Points, in no order, along strands that fork and pass close to each other.
Points whose rows are less than 117 apart are linked; no others are. Some points are linked to none.
J_354: [-29  17   4 -52 -16   6  -2  38  27  11   4 -10 -16   0  19  39   8  34
 -14  36 -72]
J_640: [ 17  18  -9  82  -7  -2  45 -42 -28 -45  -6 -18 -13 -70 -49 -29   1  55
 -18 -47   0]
J_88: [  8 -17 -69  13  -9  41 -39 -35 -66  42   3 -29   6  12  -6  40  47 -38
 -16 -11 -15]
J_89: [-23   6 -28  10 -20  41   6   2 -25   6  13 -34 -59  45  22 -13 -59  -8
  24   0  38]
J_398: [ 14  21  15 -59  -8 -22  20  -6  50  86 -32   3  36  28   7 -32   7 -74
 -43  54  -3]
J_67: [-22  44 -44  15 -43  49 -20 -16 -22 -13  30 -36 -54  49   5   9  -1 -23
  39 -44  38]
J_719: [-14  14 -29  49 -17   9  18 -61 -39 -11  27 -29 -14 -66 -72 -54 -22  40
 -30 -40 -24]
J_46: [ 20  53   8 -14   3  80 -29 -10 -30  23  -8  33  19  76  65 -27  21 -28
  13 -14 -30]
J_231: [-18  26   0  29 -24  32 -21 -27 -19 -11  27 -19  36  53  31 -66 -16  -9
 -12 -40 -27]
J_668: [ 22 -19  67  43 -36 -44  26  -7 -38  -8  17  21   5 -13 -34 -30 -38 -14
  26 -31  -2]
J_484: [ 17  -8 -79 -28  25  40  23   4 -81  28  16  48   4 -12   6   9  11 -14
  10  10  16]
J_745: [  3  -6  20 -21 -56 -21 -37 -23  30  69  -1   0 -26  22 -15  33  11 -16
  -3  55 -32]
J_9: [-24  52 -11 -47  11  78  20  15 -33  24  -4  54  10  57  62 -24   0 -44
   7  -6   7]
J_163: [ 28 -14  20 -19   7 -85  17  23  71  31  12  23  12 -22  -8 -21 -27 -51
 -24  36  42]
J_740: [ 45  29  17 -32  22 -32  17  26  22   1   2  36 -40 -11  43   1 -16 -19
  10  63  36]
J_397: [  9  28  30  28 -14   6 -25  -1 -40  43 -23  17  42  30   5 -24  35 -55
  32  -2  -7]
J_667: [ 51 -11  18 -40  14 -36  23  34 -55  40  -2  20  27  12   6  12  -7 -29
  42  -4  21]
J_406: [ 32 -15  27 -16   3  -7   6 -25  35  49 -21 -75 -43  42  43  25 -39 -11
 -17  32  12]
J_487: [ 33 -23  34  10  32 -30  18  31  60   8 -44 -66 -16  -1  18  57  -9  27
  -7 -20  35]
J_321: [  3 -21 -55 -50  -1  16  -7   5 -47 -12  41  60  36 -20   2 -13   5  48
  20  44 -33]
J_489: [ 16  16  36 -26 -22 -52  23  -2  66  40  -6  16  12   5  38 -16   6 -64
 -11  52  -8]
J_589: [ 44  16  -8  59  44  -2 -25 -11 -41 -34 -13  17  -9  28  70 -27  18 -26
   6  12  39]
J_691: [-11  -9  23 -33   8  -4  -2 -10  -2  17 -10 -37  14 -14  34  35  36  42
  -7  20 -73]
J_3: [-22 -13  19 -76  24 -39   3  44  92  -7  -7  29  62 -37   6   0 -24  31
 -31  39   0]
J_209: [-29 -12 -43 -56  40  37  36  -5   8  44 -35 -53   2  18  34   6 -30  15
 -29  45 -17]
J_801: [-10  42 -26   8 -18  32  13 -61 -19 -39  32  -4 -72 -66 -67  36  11  50
  32 -24  27]
J_253: [ -2  23 -58 -47  30  65  46  -6 -74  16  -3  57  -2   5  56 -22  -1 -34
 -11   6 -16]
J_529: [-27  17  10  -6 -41 -11  27  23 -24  -5 -15 -31   2 -14   3  25  31  12
   6 -49 -25]
J_11: [-32  46 -32  21 -36  44  -9 -19 -20   8  35 -33  -7  72  -4 -34 -13 -11
  21 -62 -10]
J_558: [-23  11  -9  20  34  24 -20  56  49 -11   1 -42  11  81  19  -3   2 -34
 -15 -27  12]
J_392: [ 25  59 -22  65  14  14 -57 -16 -34 -27  15   2   0  31  44 -34  52 -11
  18 -42  23]
J_804: [-17  97   3  29 -16  20 -16 -48 -27  -4  12 -19 -71 -47 -40   0  16  15
  31 -38  21]
J_105: [ -8  11  20  20  38 -17  21  75  22 -10 -33 -20  33  13  21  14  14 -26
  12 -73  30]
J_48: [-21 -34  16   1  36  -1  43  -3 -56   5   9 -34  32  10  35 -46 -38 -10
 -30 -12 -30]
J_241: [ -4 -21  16 -45  87  -1   0  34 -11 -35  13  55  94 -33  15 -22   1  33
   2  40 -28]
J_610: [  6   0  41 -33   3 -21 -15  21 -26   0  17  58  68 -29 -13  25  33  13
  26  12 -58]
J_811: [ -9 -61  69  -3 -21 -53  27  -5  69 -12  12  41  51 -25 -19 -14 -36  15
 -28  12 -31]
J_596: [ -6 -14 -21 -25  44  32  43  10 -29   5  -9 -56  12  10  51   5  -8  -5
 -13 -14 -36]
J_827: [ 23 -15  -3  14  -1  24  -1 -35 -43 -24  34  -1 -42 -20 -45  30   2  33
  32 -16  16]
J_645: [ 10  25  14  74 -34  -4  10 -25  15 -69 -41  -6 -26 -21 -42  48  56  19
   5 -60  22]
J_304: [  7  70  -9 100 -20   1  15 -68  21 -56 -29 -14 -48 -66 -33 -28  25  42
 -16 -41 -17]
J_988: [-38 -19 -23 -31  21   1 -39   9  30  -4  17  62  52  -8   1  20 -24  49
  64  38  52]
J_794: [ -1 -39 -37  69   9  15   2  -9 -34 -53   8 -46 -23 -18 -20  13  -8  -1
  -4 -87  41]
J_755: [ 12  -3 -56 -14  -8  65 -18 -40 -56  49 -14 -16 -10   8   5   9  59 -17
 -19  50 -47]
J_97: [-56 -77  -5 -24 -35  29  -1  -4  23  -8  36  13  -9   3 -60  15 -57  40
  22  14  -6]
J_313: [-29   8 -39  -4  -2  43   2 -25 -23  49 -25  14  -5  31  38 -22  20 -34
 -27  48 -43]
J_565: [-27  12  31  -4 -41  13 -20 -52  -5 -32  40  51  -9  -8 -20 -28 -30  93
  36  23 -19]
J_402: [  1  -8  20  -2 -29 -19 -27 -36  -1  12   5   1 -31   8  -6 -19  13  32
  -1  77 -44]
J_271: [ -4  31 -80  37 -37  20  -3 -70 -53 -18  19 -33 -35 -50 -13 -20  -7  17
 -40 -18 -15]
J_96: [  5 -56  12 -15  20  11  -2  29  64 -13 -18 -53  -2  -6 -20  72   0  58
   2  14  26]
J_272: [ -9 -16  -3 -26  36 -19 -54  20  74  -3  -5  11   0  -7 -32  10   5  27
 -10  84  24]
J_842: [ 18   4   7  -7  10 -26   3  61  28   4 -42 -30  -4  15  17  60  17  -7
  28 -37  44]
J_938: [ 37 -42 -40 -30  32  15  10   6 -90  21  51  45  45 -20 -18  -4  -4  26
  18   6 -16]
J_541: [-19 -51   2  36   4  16   3  24 -23 -22   4 -36 -39  -3 -61   7 -13 -33
  11 -70  46]
J_205: [-27   3  44 -76  69 -20  -4  -1  34 -10   2  42  69 -25  16 -26 -24  40
 -17  66  -4]
J_823: [  8 -26  66  25 -36 -61  35  -2  14  -5  17  39  16 -34 -21 -48 -31  22
  -8 -13 -31]
J_819: [ 16 -28   0   5  34 -51 -13  18  47  24 -14   7   7 -15 -28 -27 -24 -11
 -25  59   6]
J_471: [  4  26 -31  10  -4  44 -28  -1 -13  61 -32  17  -5  46  33 -14  40 -47
  23  14  -8]
J_407: [-27 -73  28  -7 -15  34 -29 -46   4 -18  38 -14  13   3 -72   3 -48  45
  48  21  25]
J_381: [-48 -69 -43 -30   8   6   1  17  37   6  14 -13  -9  -6 -36  26 -31  36
 -20  28 -24]
J_349: [ 17   9   2 -41  38  11  22 -14  31  33 -52 -53 -16  45  48  10 -23   3
 -30  71  29]
J_937: [  2  16  52  38 -43 -18 -10  13  46 -52 -36  12 -56 -20 -62  50  50 -24
   1 -36  14]
J_260: [ -7  -6 -34   5 -33  -3  10 -22 -34  -8  -6 -31 -14  -5  24  39  33  24
  -9  -1 -55]
J_256: [  6  10  -8 -16 -18  -3 -16  -2 -24 -24  52  56 -21 -52 -29 -11  -8  64
  30  46 -30]
J_477: [-16  28  21 -20  16 -14  -5  47  64  23  -6 -63   9  75  32 -14 -34 -53
 -12 -37  24]
J_744: [ 14  77 -40  46 -28   7 -40 -37 -38 -24  10  -8 -34 -14  -4  -5  48 -14
  14 -32  -2]
J_880: [ 17 -37  41  20  -8 -45  24  -8 -73  13   8 -13   9  19  12 -47 -23 -13
  17 -11 -22]
J_666: [ -6 -25   8 -46  21   4   2  25 -26  53   2  36  69  -1 -10  10  11  -8
  15  19 -60]
J_793: [ 22  29  60 -32 -69 -34  -5  -5  26  27   6   4 -55   8 -26  43  -2 -54
  40 -31  42]
J_821: [ 37 -40  10  50  46 -25   4  29 -30 -46   0  17 -13 -16   9 -16 -11  13
   0 -25  46]
J_482: [ 23  23  29 -11 -31 -19  -2  18 -45  57 -13  13   7   1 -18  30  34 -39
  50 -16  -1]
J_881: [-52 -26 -23 -51  -6   7  29  33  18 -26  11   1 -29 -20  10  28 -28  31
 -30  15 -60]
J_183: [ -6  -5  37 -29 -42 -53  -7  -7  88  34  15  15  -6 -19  -4  32   5  -8
   4  40 -10]
J_211: [ 28 -23 -40  32  74 -22  -9  13 -40 -47   3  10   5 -14  29 -22   0 -17
  -5  30  26]
J_101: [ -6  -5  32  45  26 -23  13  44  21 -36 -48  13  36 -15   4   3  27  -6
 -15 -64 -18]
J_134: [-12 -41  26  28 -14 -26  25  40  22 -17 -12  -5 -24  -2 -45   6 -33 -33
  11 -28  36]
J_613: [ -4  62 -35  85 -44   4 -20 -27   9 -71 -37 -28 -31 -40 -27  12  50  27
 -38 -53  -4]
J_622: [ -2  14 -26  66   7 -10   8  32  -1 -82 -27   1  19 -16  18   6  46  -7
 -36 -83   0]
J_184: [  15   18  -27   71    1   16   11   11  -36  -69   12  -14    6  -11
   14   -9    6   10  -15 -100   33]
J_131: [-10 -28   0  12 -15  18   6 -33 -10  47  -8 -52 -34  55  23 -28 -51 -18
 -11  11  -4]
J_188: [ 24   3  -8 -64  22  13  21  37  -8  72   0  37  33   7  -1  16  -9  -9
  13  30   3]
J_476: [ -2  61   7 -33  24 -17   3  16  70  35 -36 -47  22  67  37 -41  -3 -50
 -28   8  50]
J_636: [-32  -5 -31  10 -40  -7  -1 -21 -26  -8   6  16 -27 -13   5 -29  12  19
 -19  24 -63]
J_543: [ -4  34 -60  20 -28  12 -53 -17 -66  13   3 -12   1  -3 -24  11  59 -49
  -9 -52   6]
J_444: [ 13 -52  -4 -16  29   2 -44   1  74 -12  -2 -17  -7   3 -16  39 -21  59
   8  54  61]
J_181: [ 45 -33  23 -23  55 -36  13  55  13 -42   2  27   5 -17  23   3  -2  23
  10  -2  45]
J_528: [-41  -1 -24  61 -23   7   3 -22 -28 -14   9 -45   3  17  31 -54  -4 -11
 -45 -42 -34]
J_372: [ 31   7  31 -34  88 -48  24  46  -9 -37  -2  42  43 -39  31   0   6  12
 -16  19  10]
J_805: [ -2 -38  74 -44 -24 -25 -16   7 104 -17  10  29  77 -25   1 -12 -13  38
 -11  24  -9]
J_754: [  9 -36  49  47 -31 -11   8  21  75 -37 -45  40 -28 -13 -64  41  -5 -31
   4 -14  27]
J_286: [-22  42   4 -31  10  15  10  -3  56  57 -28   2  19  59  32 -44 -26 -83
 -50  31  26]
J_59: [ 31   8  52 -21 -37 -44   2  11  61  14  18  18 -45 -29 -13  51   0 -52
  12  16  36]
J_251: [-11 -42 -26   0 -18  44 -48 -56 -49 -13  53  18 -11  -1 -60   0 -10  50
  31  24   9]

A fork is a point with three links. Follow the links from the first point to the second and name the forks in between, in order.
J_286 / J_827 -> J_489 J_183 J_260
J_260 / J_313 -> J_744
J_793 / J_842 -> J_183 J_489
J_321 / J_183 -> J_471 J_744 J_260
J_938 / J_489 -> J_471 J_744 J_260 J_183
J_241 / J_9 -> J_744 J_471
J_529 / J_477 -> J_260 J_183 J_489
J_271 / J_398 -> J_489

A fork is a point with three links, a tip a point with one. Leave the first point through the second and follow the links. Name the first fork or tip that comes.
J_96 / J_487 -> J_271
J_349 / J_209 -> J_744
J_105 / J_842 -> J_489
J_48 / J_596 -> J_528
J_565 / J_256 -> J_471
J_827 / J_251 -> J_260
